Points on a hilly landscape, in no order, each with its height.
From any point a ball rolls to the lowest of the 2 points nearest to it. It stops when none of these is lower. Distance is the straight distance between rows; heights are no part of it.
z821 (h 48.1): [-2.88 -0.59 -1.91  3.63  4.61 -1.78 -2.43  1.17  3.96 -2.58  3.35  1.65
 -2.00 -4.49  1.66  1.43  2.12  0.02  0.04  0.90 -0.70 -0.89]
z56 (h 85.3): [-2.57 -2.24 -0.45 -0.74 -1.47  0.36 -2.37  1.39  1.62 -0.38  3.87  1.60
  3.94 -2.18  0.95  1.68 -2.26 -0.84 -0.29 -2.82 -1.26  2.47]
z419 (h 61.1): [-3.29  2.34 -1.61  4.61  4.38 -1.01  2.35 -1.55 -0.50  1.77  4.39  0.38
  1.84  0.60  2.84  0.16  2.43 -2.14  0.60 -2.40  0.67  0.43]
z498 (h 78.4): [ 0.47 -2.69  2.26 -3.44 -2.52  4.64  2.60  0.52 -2.92  1.80  0.56  0.07
  4.02 -5.02  1.49 -2.76  1.62 -1.89 -3.77 -0.54  1.96 -2.12]
z285 (h 70.6): [-1.42  0.68 -2.00  1.85  3.54  0.06  1.13 -1.41  0.94 -0.92  1.05 -3.96
  2.47  3.96  5.74  0.58 -1.76 -1.12 -0.72  1.45  1.95  3.09]
z953 (h 31.2): [ 1.39 -0.52  2.39 -3.48  2.51 -4.08  0.30 -3.57 -2.31  0.10 -3.10 -0.97
 -1.14 -1.74 -1.50  0.61 -1.12 -0.91 -4.62 -1.86 -0.06  3.88]
z893 (h 43.6): [ 2.60 -0.71  0.18  1.47  0.30  1.85 -1.79  1.44  3.48 -1.50  1.13  2.35
 -2.59  3.62  1.25 -1.11  0.53  2.28 -4.10  3.01  0.13  0.12]
z314 (h 47.8): [ 0.82  3.20  1.27 -2.66  1.03 -3.38  2.43 -0.42 -2.57  1.97 -3.92 -6.58
 -0.18  2.98 -1.95  2.59 -2.81  0.96 -5.57 -0.88  0.08 -1.64]
z359 (h 57.2): [ 3.37 -0.98 -1.27 -0.54 -2.86 -2.10  0.54  1.35  1.94  1.24 -0.56  2.55
  1.80  2.12  1.27  0.56  2.70  0.95  4.86 -4.95  1.39  1.67]
z861 (h 46.0): [ 1.51  2.06 -0.63  0.96 -3.76  2.16 -2.56  1.69 -2.49  1.43  0.48  0.16
  1.87  3.82 -3.95 -1.43 -0.44 -1.41 -0.68 -2.03 -2.09 -1.92]
z594 (h 39.7): [ 0.93 -4.51  1.24 -1.99  0.63 -0.43  0.99 -2.81 -0.73  1.53 -2.42  0.71
 -1.63 -3.33 -0.18  1.67  0.49 -0.58 -1.65 -2.83 -0.29  4.07]
z901 (h 71.6): [ 3.31 -1.25 -1.34 -1.16  0.36  3.06  3.53 -2.50 -2.07  1.74 -2.43  1.28
  2.11 -3.25  2.09  0.16  0.06 -3.53 -0.47  3.89 -0.27 -2.14]
z735 (h 53.7): [ 0.34 -0.41  0.18 -4.19 -1.58 -0.53 -1.94  0.60 -1.75 -4.06 -0.60 -0.27
 -2.59  2.05 -1.10  1.45 -2.39  0.95  0.96 -0.28 -0.29  0.21]
z661 (h 51.4): [ 1.03  3.84  2.41  0.11  2.27 -1.27  3.12 -1.83 -1.95 -0.24 -4.44 -3.70
  0.39  1.41  1.92  0.58 -1.01 -0.50 -5.06 -0.40  1.03 -0.54]
z679 (h 12.4): [-2.14  1.66 -0.67  2.47  2.86  0.72  1.83  2.98 -0.91 -1.86 -0.23 -0.52
 -0.40 -3.12  0.06 -1.05 -2.47  2.22 -0.67 -4.35 -0.29  0.41]
z983 (h 26.9): [-2.09  1.67 -3.32  0.25  4.88  0.94  2.59  2.31 -2.83 -0.79 -0.27 -1.90
 -1.20 -0.61  2.02  2.18 -4.32  1.32 -1.93 -1.62 -0.93  2.17]
z189 (h 66.0): [-2.17  2.83  3.37 -1.95 -1.54 -2.39 -0.27 -1.19  3.62 -2.01  4.35  4.08
  3.71  1.55 -0.20 -0.12 -1.06  0.38  0.83 -3.07  0.37 -0.94]
z185 (h 52.4): [ 3.52  4.08 -1.47  2.16 -0.01 -0.75 -1.28  1.37 -0.17 -1.27 -3.29 -6.54
 -1.50  2.82 -2.42  0.45  2.93  3.03  4.64  0.46  0.80 -2.45]
z415 (h 61.0): [ 0.52  1.76  0.21 -3.51 -0.02 -0.92 -2.17 -1.08  2.04 -0.10  2.27  1.97
 -0.63  2.82 -3.34 -1.47 -0.64  2.65  5.98  0.83  1.57  0.77]
z387 (h 46.5): [ 1.80 -5.42 -1.03 -2.71 -1.14 -1.87  1.50 -0.52 -2.65  3.24 -3.66  2.24
 -1.49 -1.21  2.11  0.68  1.63 -3.12  0.96 -0.26  1.09  2.20]
z519 (h 53.3): [-1.39  2.40  1.69 -1.47 -1.67  2.00 -0.44  1.34 -4.25  0.43 -3.95 -0.94
 -1.99 -1.14  1.68 -1.42 -5.15 -0.48  5.10 -1.35  0.34  2.01]
z798 (h 44.8): [-3.12  0.52  0.82 -1.14  2.68 -0.99 -0.69  0.43  0.82 -3.26  5.82  2.55
 -1.00  0.12 -1.68  0.47 -1.96  2.32 -2.85 -0.70  0.52 -1.83]
z837 (h 65.3): [-2.41  0.52  0.65 -0.60  0.66 -0.90 -2.73 -0.48  5.02  2.40  3.18  2.35
  1.88 -0.76 -4.78 -1.42 -1.68  2.94  4.89  0.63 -1.33  2.75]
z623 (h 46.4): [ 4.34  0.17 -0.76 -3.93 -3.19 -3.48 -0.41  0.82  3.04 -1.26 -4.62 -1.23
 -1.18  2.53  2.06  1.68 -0.21 -1.06 -0.74 -0.20 -2.13  1.59]
z42 (h 56.7): [-4.34  0.14  1.91 -3.22 -1.55 -0.06  0.74 -0.09 -4.99  0.28 -1.59 -0.12
 -1.95 -3.08 -2.24 -1.51 -5.22 -0.46  1.35 -1.43  0.15  0.59]
z710 (h 80.3): [-3.78  1.13  4.15  0.98  0.60  2.35 -3.01 -2.85  0.96 -2.01  4.93  3.35
  1.90  0.19  0.79  1.08  0.00 -3.39 -3.80 -0.97 -1.06  0.50]
z793 (h 32.1): [-3.85 -0.95  0.43  1.13  2.99 -2.51  2.27  0.27 -4.63 -0.68  1.40  0.93
 -4.05 -1.46  0.34  2.14 -0.74 -3.50 -2.20 -0.99 -0.17 -0.71]
z532 (h 37.0): [ 1.10 -2.27  1.88 -1.20 -0.35  3.57 -0.40 -0.18 -1.00 -2.80 -1.19 -1.14
  0.46 -3.87  1.33 -0.90 -1.00  2.11 -1.32  0.17  1.33  1.81]
z611 (h 64.3): [-1.43 -7.15 -0.59 -2.51 -2.14  2.22  1.59 -2.13 -2.23 -0.61  0.00 -0.37
  1.48 -2.34  0.56  1.05  2.25  0.57  3.28  2.20  1.52 -0.55]
z232 (h 51.9): [-4.96 -1.34  1.68  1.08  2.10  0.21  4.53 -3.75 -1.02  3.73 -2.58  1.54
  1.00 -2.30 -4.20  1.23  1.34  3.68  3.69 -0.22 -0.70 -1.59]
z468 (h 36.8): [ 1.62 -0.83 -1.79 -1.49 -2.07  2.51 -0.52 -0.22 -1.19 -1.09 -1.70 -4.37
  2.77  1.38 -4.30 -2.04 -3.96 -1.34 -4.84  1.48 -3.14 -0.06]
z922 (h 56.3): [-5.10 -4.90  2.23 -0.54 -0.37 -1.54  0.77 -2.11 -0.24 -2.41  3.11  1.72
 -1.20 -1.61  1.74  3.24  2.63 -1.48  0.93  1.35  1.76 -1.96]
z275 (h 60.4): [ 0.99 -0.69 -1.67  2.20  4.25 -0.23  2.75 -2.41  1.47  0.16  0.99  3.88
 -1.36 -1.62 -2.53  0.03 -0.09  0.39 -3.93  0.43 -1.68  0.93]
z297 (h 33.1): [ 0.28  1.92  1.62  1.70 -2.40  0.76 -4.14  0.10  0.31 -1.39 -0.75 -1.71
 -2.90  4.40  1.43 -0.16 -3.28 -2.28 -0.47  4.44 -1.55 -1.36]
z908 (h 80.7): [-0.18 -1.78 -1.37 -3.86 -3.14  1.11  3.24  1.61 -0.71  1.16  2.34  1.07
  5.27 -3.01  3.28 -1.63 -1.31 -2.58 -3.81  2.10 -0.01 -1.48]
z132 (h 87.0): [ 3.94  0.39  0.21  3.63 -4.14  2.03 -3.55 -1.49  2.19  0.58 -1.77 -5.03
 -2.93  3.83 -2.05  2.16  1.60  4.35 -1.15 -1.39  1.12 -1.27]
z765 (h 39.0): [ 2.44  5.02  0.84  0.35 -4.18 -1.51 -3.29 -1.66  3.04 -1.12 -4.54 -1.21
 -3.37  4.69  0.63 -0.69 -2.44 -1.50  1.33  2.95 -3.28 -0.30]
z163 (h 72.9): [ 0.01  3.10  0.29  2.07  0.43  1.63 -3.80  0.07  2.25 -1.39  0.31  0.60
 -1.38  1.92 -5.16 -2.25 -2.35  3.80 -3.45 -1.92 -3.77  1.98]
z970 (h 48.7): [ 1.27  2.38 -2.93  0.53 -1.11  0.15  1.23  0.79 -4.01 -2.22 -1.70 -4.08
 -0.69  2.29 -3.22 -0.87  2.13  1.26  3.01 -3.55  0.34 -2.70]
z657 (h 34.7): [ 0.38 -0.95  0.93  1.66  0.29  2.75 -0.53  1.07  0.80 -0.06  0.30  2.30
 -2.84 -2.25  0.21 -2.99 -1.44  3.78 -1.77  1.39  0.37  1.49]
z109 (h 56.6): [ 1.09  0.09 -0.51  1.77 -1.47  2.85 -3.18  2.12  2.09 -0.09  1.69 -2.81
  2.11  5.65  3.92  0.56  1.87  3.45 -0.30  0.71  2.46  0.31]
z181 (h 54.9): [-3.42  1.73 -2.76  4.86  4.51 -0.49  2.99 -0.06  1.13  3.57  1.93 -0.54
  2.59 -2.85  2.82 -1.70  0.83  2.31  3.80 -2.12  1.96  3.09]
z220 (h 67.8): [-0.79 -4.84  1.85 -4.64 -3.36  0.04  1.46 -3.40  1.00  1.41  0.65  3.18
  0.34 -0.07 -0.82  0.70  1.40  1.59  1.58  2.99  1.95  0.04]
z371 (h 47.3): [ 0.21 -0.29  0.21 -0.54 -3.28  1.25 -0.88  3.63  1.56  2.07  3.00  3.88
  1.17  2.03 -2.50 -3.23 -3.53 -2.46 -4.34  1.29 -3.39  0.30]
z873 (h 35.0): [ 0.70 -1.37 -3.01  0.24  2.08 -1.00  2.31  1.44 -0.12 -1.83  3.09 -1.53
  0.24  4.36 -2.59 -2.42 -1.95  1.39 -5.28 -0.13  0.14 -0.57]
z858 (h 11.2): [ 0.55 -1.66  2.12  0.12  1.94  1.52  0.90  1.93 -1.47 -1.18  0.29  0.76
 -2.97 -2.94  2.20  0.44  1.69 -0.55 -7.31  1.51  0.53 -1.12]
z715 (h 30.9): [-1.79  3.74  1.36  1.13  0.29 -2.19 -2.38  4.37  0.71 -4.29  1.05 -1.73
  0.53 -2.53 -0.76 -1.95 -0.89  1.70  3.91 -0.52 -0.23 -2.68]
z900 (h 44.2): [ 0.99 -2.77 -1.74 -0.69  3.38 -2.84  3.69  0.74 -1.28  0.61 -2.98  0.54
 -1.89 -3.47  1.67  2.17 -1.11  1.09 -2.41 -2.42  0.00  1.82]
z472 (h 56.4): [ 2.46  1.80 -0.05  0.42 -1.16  0.71 -5.23  2.45  1.26 -1.63 -1.20 -2.70
  0.66  3.83 -1.51 -1.23  3.07  4.01  4.92 -0.57  1.39 -0.26]
z689 (h 57.3): [-0.68  4.27  2.57 -3.72 -1.55 -0.83 -1.68 -0.65 -0.14 -1.69  0.53  2.27
 -3.90  2.96 -1.33  0.77 -3.21  2.55  3.24  0.54  0.25 -0.93]
z955 (h 37.4): [-1.02  0.36 -0.58 -2.30  2.72 -1.02  1.77  2.28 -1.72  2.99 -2.59 -1.28
 -0.05 -3.43  3.47  1.44 -3.51  0.57 -4.40 -1.59  0.63  3.79]
z290 (h 57.7): [ 3.29 -2.33  0.02  0.76 -2.71 -0.06 -1.08 -1.87  1.91 -0.39  0.09  2.58
  1.07  1.22  0.33 -1.47  1.50 -3.35  0.84 -0.18  0.23  0.73]
z406 (h 22.0): [ 2.25  1.50 -0.71  0.76 -2.26 -1.76 -0.11  2.51  3.32 -2.77 -0.44 -1.51
  2.52 -2.16  1.35 -2.82  1.54  0.78  3.53  0.20 -0.22 -2.11]
z724 (h 39.9): [ 3.72 -0.29  2.26  3.64 -0.48  1.63 -0.20 -1.13 -3.92 -1.13 -3.31 -4.01
 -2.35  4.79 -1.46 -0.73  3.57  0.95 -1.45 -1.63  3.06 -0.46]
z915 (h 38.8): [-1.82  2.20  0.98  1.71  2.84 -3.87 -0.24  3.86  4.53 -0.84  1.87 -1.88
 -0.91 -4.11  0.28 -1.34  1.41  2.18  5.37  1.12  1.00  0.41]
z490 (h 62.0): [ 1.91 -0.26  3.52 -2.87 -3.81 -0.44  0.75 -2.16  1.88 -0.78  1.98  4.27
  3.84  0.15  0.34 -1.27  0.59 -1.27 -0.98 -1.81  0.28 -1.50]
z488 (h 88.8): [ 3.21  2.53  2.41  4.27  0.02  1.24 -2.77 -0.98  2.99 -1.34 -0.25 -5.53
 -0.75  3.16 -0.86  1.09  1.89  4.10 -0.37  2.75  1.76 -2.84]
z59 (h 40.8): [-2.11 -0.31 -0.74  3.56  3.81 -3.18 -0.47  1.14  0.03 -1.03  3.96  3.28
 -3.23 -1.00  0.62  3.38  2.00 -1.82 -0.17 -1.48 -1.04 -2.63]
z298 (h 50.5): [ 2.96 -1.19  0.13 -0.74 -0.89  2.11 -1.80  2.55  2.85 -0.19 -0.30 -1.90
 -1.24  5.01  2.82  2.56  1.64  4.30 -5.64  0.80  1.02  0.09]
z118 (h 43.2): [ 0.55  0.03 -0.45 -1.78  0.80 -0.17  1.44  0.29 -3.13 -0.07 -2.14 -5.74
  1.38  1.73 -3.24 -0.01 -3.38  1.26 -5.44 -1.94 -1.67  2.92]
z261 (h 74.2): [ 2.61 -1.99 -4.45 -0.52  0.90 -0.46  0.83  0.21  1.41 -0.72 -0.73 -2.48
  3.23  4.10  3.07  0.90 -0.41 -2.20 -2.01  0.28 -0.35  1.56]
z284 (h 41.4): [ 1.03 -1.58 -2.26  0.05 -0.25 -0.41  0.94  1.22  1.62  0.32  2.08  1.34
  1.56  1.56 -2.90 -3.31 -3.67 -0.83 -6.42 -0.69 -1.57  3.02]
z810 (h 44.7): [ 2.75  2.21  0.91  2.92 -1.97  0.53 -1.05 -2.81 -3.21 -3.48 -2.81 -2.61
 -1.14  3.12 -4.91 -2.99  4.31  0.75  2.40 -2.65  2.18 -2.15]
z561 (h 83.0): [-1.41 -1.12 -1.69 -2.57 -1.77  2.83 -0.17  2.20  2.21  0.50  2.60  0.30
  5.22 -2.39  5.69 -0.11 -1.58 -0.16 -1.16  0.31 -0.35  1.43]
z267 (h 34.1): [-2.69  1.01 -0.79  1.22  0.53 -1.30  1.53 -0.39  2.06  3.56  2.39  1.51
  2.48 -2.08  0.00 -1.60  1.86 -1.18  6.83  1.54  0.59 -2.56]
z392 (h 67.5): [ 0.31 -0.90 -2.12  0.43 -0.77  1.21  4.54 -2.48 -0.67  2.84 -1.27  1.24
  3.48 -5.77 -0.69 -2.48 -2.15 -1.87  1.59  3.06 -1.42 -1.92]
z74 (h 51.3): [-6.43 -1.17  1.00 -0.35  2.31 -0.09 -0.57 -1.64  1.47 -1.64  7.02  3.55
 -2.85 -2.91  0.88  2.34  2.20 -0.12 -2.61  1.07  0.45 -2.13]
z381 (h 84.6): [ 0.78  1.14 -1.70  2.47  1.98  1.29  0.78 -1.17 -1.93 -2.66 -4.28 -4.74
 -0.64  0.05 -0.36 -2.16 -3.17 -1.36 -1.49  1.57 -2.46  1.53]
z13 (h 75.5): [-1.83  0.27  0.72 -1.97  0.62  4.86  4.13 -1.74 -4.77  2.24  0.10 -0.49
  2.80 -4.61  3.27 -0.19 -0.15 -1.58 -1.24  2.78  2.61 -3.62]
z828 (h 80.2): [-1.00  3.16 -2.64  2.72  1.93  2.14  1.17  0.24 -0.87  1.18 -0.21 -0.78
  0.33 -1.10  6.48  1.16 -2.72 -4.99  1.84  3.61 -1.29 -1.74]
z756 (h 7.8): [ 4.16  0.68 -1.11  1.99 -0.42 -2.76 -1.10  1.49  2.39 -1.24  0.23 -0.49
  2.28 -2.22 -1.40 -1.81  3.45 -3.96  5.66  2.06 -2.03 -1.33]
z919 (h 77.2): [ 5.78 -2.45 -4.84  4.50  1.19  0.01  1.14 -0.27  1.42 -0.68 -3.54 -1.81
  0.85  1.84  2.30  0.64  2.37 -2.12 -0.34  0.18 -2.04  0.89]
z609 (h 45.3): [-0.80  1.58  4.41 -4.81  0.46 -2.94  1.16 -0.93 -6.71  2.01 -1.97 -0.78
 -0.68 -1.14  1.87 -0.68 -0.95 -3.60 -4.02  1.91  2.54 -0.55]
z346 (h 73.6): [-0.08  1.48 -0.31 -1.02  3.39 -0.78 -0.15 -3.08  0.19 -1.66  2.08  1.22
  0.18  0.88 -0.09  3.27  2.47 -0.43  4.55 -0.95  1.25 -1.18]
z309 (h 69.6): [-2.61 -2.07 -0.59  1.30  2.78  1.04  1.19 -1.28 -2.38  1.96  2.25  2.99
 -1.28 -0.01 -1.69  2.76  2.75  0.10  4.89  0.55  1.78 -1.98]
z449 (h 71.3): [-0.30 -1.38  0.58 -1.82 -0.52  2.00  2.59 -4.82  2.76  0.62 -0.10  2.43
  2.34 -2.09  1.64  0.53  0.66  2.94  2.77  2.42  1.39 -1.18]
z809 (h 60.8): [-0.84 -5.32 -1.53 -3.51 -1.19  0.20  1.30 -0.05  0.26 -2.49  4.53  0.67
  2.66 -1.86  2.46  1.36  2.17 -0.67  0.72  1.06  2.49 -1.62]
z726 (h 48.8): [ 1.17  3.59  5.56 -3.35  0.23 -3.32  0.31 -2.58 -4.29  0.28 -3.83 -2.95
  0.69  2.15  0.62 -2.01  0.35 -1.50 -5.14 -0.01  0.85  0.33]
z486 (h 57.8): [-2.24 -2.48 -0.67  1.94 -0.68  1.91  2.12 -2.54  0.22  1.20 -2.93  0.43
  0.01 -5.47 -4.71 -1.42  0.54  3.74  3.96 -2.93 -1.04  0.74]
z262 (h 66.4): [-1.76  3.99 -1.71  5.46  4.21 -0.04 -1.55  0.26  1.80  0.17  2.25 -2.36
  2.07  3.00  5.35  0.62  0.52 -2.46  1.13  0.52 -0.28  1.93]
z245 (h 23.4): [ 0.27  2.03  1.28  0.66 -2.16 -3.73 -0.35  0.98  2.80  1.93  0.96  1.49
  1.00 -3.68 -3.64 -3.75  3.52 -1.81  7.53  1.16  0.34 -0.26]
z880 (h 83.1): [ 3.78  1.48  0.50  4.74 -0.40 -0.11  0.72  1.50  0.50  2.24 -1.75 -0.90
 -1.01  3.25 -0.27  3.18  3.72  0.70 -1.16 -1.81 -0.52 -3.52]
z751 (h 24.2): [ 0.12  2.58  3.15 -0.90 -3.44  1.37 -3.97  2.80 -1.89  1.39 -1.36 -0.73
 -2.84  6.48 -0.90  1.19 -2.42 -0.52 -2.11  2.04  0.10 -0.10]
z507 (h 51.2): [-0.18  0.88 -0.02  2.40 -2.94  2.09 -2.86  1.91 -1.07  0.26  1.99  3.88
  0.11  1.99 -3.66 -4.87 -0.74 -2.54  0.20  0.73 -0.16  0.09]
z51 (h 25.6): [-0.37 -2.36 -1.54 -2.59  1.52  2.10  1.98  1.03 -2.39 -1.02  2.28 -0.33
  0.74  0.11  0.07  0.22 -0.59 -0.06 -6.24  0.26  0.73 -0.89]
z974 (h 44.1): [-6.49  1.86  1.55  1.39  3.55 -1.47  2.24 -1.86  2.71  4.25  0.44  0.49
  2.65 -3.03 -2.88  0.40  1.71  2.26  4.46  3.32 -0.74 -1.69]
z164 (h 33.3): [ 1.50 -0.48  1.91  1.57 -1.38 -0.27 -0.80  0.64 -2.42  0.94 -1.76 -3.56
 -1.67  6.69 -0.12  1.23  0.69 -2.08 -3.04  1.22  1.24 -0.18]
z178 (h 60.2): [-1.31 -2.10  0.59  0.43 -1.81 -0.38  0.53 -2.06 -3.57 -1.22 -1.33  0.70
 -2.76 -3.09 -4.68 -0.54 -0.64 -0.76  2.78 -2.35 -1.30  0.89]
z626 (h 26.2): [ 0.92 -0.44 -0.41 -3.16 -2.51  4.99 -1.58  0.27 -0.51 -1.65 -0.32 -0.69
  4.62 -0.78 -0.67 -1.19 -2.53  0.75 -2.11 -0.85 -1.29  0.02]
z859 (h 63.7): [-1.01 -1.81 -1.20  2.52  1.53 -0.45  3.87 -0.38  0.08  1.01 -1.52 -2.52
  1.56 -6.50 -1.01 -2.24  0.02  0.67  3.42  3.46 -0.72 -0.85]
z186 (h 52.2): [ 2.05 -4.00 -0.86 -2.41 -3.14 -0.58 -0.77 -3.22 -0.43  1.90 -2.32  3.16
 -1.10  1.67 -0.72  2.00  1.21 -4.21  3.54 -0.50 -0.96  3.71]
z777 (h 42.3): [-1.81 -2.19  1.11  0.67 -2.13  1.98 -1.03  1.16  1.71  2.93 -0.65  3.53
 -5.49 -1.13  1.42 -1.83 -3.53  3.06  1.77  4.14  0.86  2.74]
z161 (h 38.0): [-2.26 -0.26  1.19  0.11  0.59 -3.54 -0.74  1.75  2.43 -5.09  2.41  1.82
 -1.86 -0.92 -1.29 -0.91 -0.28  2.71  1.50 -1.85  0.44 -2.71]
z456 (h 22.6): [ 0.65 -2.44  2.41 -0.84  2.94 -2.91 -0.44  0.08 -1.01 -1.59 -1.18 -0.90
 -0.99 -1.70  1.69 -0.76  0.59 -0.88 -8.50 -0.55  1.12  2.29]
z487 (h 55.0): [-3.49  0.43 -0.11  2.61  1.89 -1.11 -1.58 -0.24  1.33  1.47 -0.48  0.31
 -3.34 -1.26  0.39  0.34 -1.48  1.74  6.39  1.61  1.17  2.90]
z62 (h 61.8): [ 2.05 -1.42 -1.39  2.19 -1.42 -0.43 -2.58  3.18  0.08  0.57  1.62  3.40
 -0.96  5.54 -0.25  0.87  4.46 -0.42  2.66 -4.15  1.46 -0.33]
z143 (h 48.6): [ 4.98  0.99 -3.06 -4.40 -4.59  1.50 -1.13  0.06  1.14  2.46 -5.02  3.49
 -1.77  2.46 -1.55 -0.86  1.17  0.82 -0.09 -0.27 -1.94  1.10]
z436 (h 65.7): [ 0.11 -3.66 -1.34  1.62 -0.29  1.39 -0.69  2.43 -1.69  2.55  3.43  4.80
 -1.03  1.01 -1.81 -0.78  3.03  0.14  2.24 -1.31  1.23 -0.94]
z614 (h 75.0): [-2.20 -1.58 -2.01 -3.18  1.04  0.11  3.03 -1.69  3.39  2.17  1.58 -0.41
  2.51 -3.62  5.11  2.99  0.68  0.98  2.76  3.14 -0.40 -1.84]
z501 (h 77.8): [-2.58  0.31 -2.97 -0.44  0.48  0.22  2.28 -0.72 -0.54 -0.41  2.17 -1.68
  1.80 -4.47  6.47  0.52 -0.33 -3.36  0.85  1.54  0.13 -1.68]
z283 (h 77.1): [-1.71  2.02  1.77 -0.89  2.63 -0.74 -1.07 -2.75 -0.19 -2.27  2.43  2.00
  2.36  1.39  0.39  3.51  2.07 -3.99 -0.84 -1.95  0.04 -1.97]
z131 (h 69.4): [-0.64  1.76  0.21  0.36  0.98 -0.90 -4.68  0.07  5.17 -2.90  2.30  2.21
  0.31 -0.78 -3.70 -0.39 -1.94  3.19  0.85 -2.14 -2.02  3.27]
z706 (h 54.5): [-1.16 -2.65 -1.50  2.66  3.58 -1.31  0.20 -2.25  3.89 -2.22  1.10  2.39
 -0.66 -4.87 -1.96  1.30  0.23  0.90 -0.37  0.35 -2.81 -0.18]
z335 (h 60.7): [ 0.10  4.25  0.72  0.38  0.89  1.54 -3.21  3.33  1.77  0.37  2.06 -1.19
  2.22  4.86  1.65 -1.08  1.78  2.73  3.69  0.79  3.28  0.86]
z595 (h 48.9): [-0.43  1.03  1.85 -0.56 -1.05  0.80 -1.08 -0.96  0.20  0.77 -3.56  1.29
 -3.74 -1.59  2.56  0.70 -4.05  1.39  3.09  0.95 -0.15  3.61]
z194 (h 85.2): [ 3.87 -0.18  0.43  2.65 -1.71 -0.99  0.38  0.39  0.28  2.84 -1.02 -4.45
 -3.07  3.56 -3.53  4.09  2.32  4.09 -4.97 -1.56  0.81 -4.02]
z642 (h 38.6): [ 1.60  0.80  0.93 -4.35 -4.34  2.65 -3.05  3.16 -1.86  2.09 -1.54  0.42
  1.70  0.27 -4.26  0.87 -1.74 -2.20 -2.92 -2.67 -4.19 -0.19]
z121 (h 82.5): [-0.33  2.26 -1.29  3.64  2.57  1.50 -0.71  1.64 -0.78 -2.39 -1.81 -2.55
 -0.31 -2.62  2.03 -2.33 -1.80 -3.16  2.55  4.36 -1.26 -0.79]
z411 (h 80.4): [ 2.85 -0.32 -3.39  5.52  2.25  0.92  1.99  2.49 -0.85  0.48 -0.72 -0.54
  0.70 -0.02  2.38  2.06  3.97 -1.42 -1.40 -2.85 -0.83 -2.68]
z88 (h 82.7): [-5.50 -0.30  2.92 -1.03 -1.93  2.40 -1.80  1.54 -0.55  0.67  7.63  3.42
  1.64 -0.14  2.20  0.89  1.17 -2.03 -3.34 -1.71  1.81  0.85]
z650 (h 44.4): [ 2.45 -0.49 -3.15 -4.71 -5.58  2.77 -3.13  1.53 -1.32  0.67 -2.92 -0.16
 -1.68  1.91 -4.84 -0.03  0.48  0.82 -2.74 -2.22 -2.75  0.94]
z142 (h 47.4): [-2.21  3.47  0.77  2.44  4.93  0.08 -1.33  1.52  1.48  0.61  1.54 -2.19
  2.87 -3.34  0.76 -0.52  1.83  0.83  4.37 -0.95  1.78  2.98]
z761 (h 43.0): [ 5.01  1.94  1.32  0.24 -4.57 -2.29 -0.08 -2.52  2.02 -0.07 -5.45 -0.69
 -3.28  4.50  0.22 -0.28  1.20  0.84 -1.42  0.35 -0.56 -0.12]
z637 (h 50.0): [ 1.87 -1.73  1.04 -5.93 -1.20 -4.73 -0.97  1.01 -0.23 -1.27 -1.38  0.97
 -2.46  1.27 -0.73  2.12 -0.64 -2.20 -1.33 -0.38 -1.52  1.36]
z422 (h 59.6): [-2.22 -2.99 -2.20  4.31  0.86 -3.49  1.19 -0.76  0.58  0.84 -0.92 -0.39
 -1.69 -3.47  0.75 -0.83 -1.60 -0.66  5.13  2.04 -0.76  0.92]
z33 (h 39.6): [-3.14  0.60  1.03 -2.27  1.92 -2.24  2.27 -0.54 -5.47  3.97  0.26  1.53
 -2.77  0.27  0.53  0.87 -2.25 -4.72 -2.06  1.37  1.38  0.68]
z954 (h 52.7): [ 5.17 -0.47 -1.90 -3.02 -2.04  0.52  2.81 -0.49 -0.64  1.51 -2.53  2.15
  0.24  1.70 -0.39  0.06  3.10  1.33  1.26 -2.69  0.05 -0.81]

Where does a ball stop that starts at each point below?
z88 -> z642
z837 -> z751
z335 -> z751
z561 -> z657

Call two points neighbours if one is among the 2 nearest of the other. Go from one point of each pair to the other, from neighbour to neighbour, staying as low as possible. Name the highest point that can't be avoided.
z756, z751 -> z335
z679, z642 -> z507
z679, z858 -> z900
z793, z756 -> z178
z657, z793 -> z661
z626, z657 -> z532
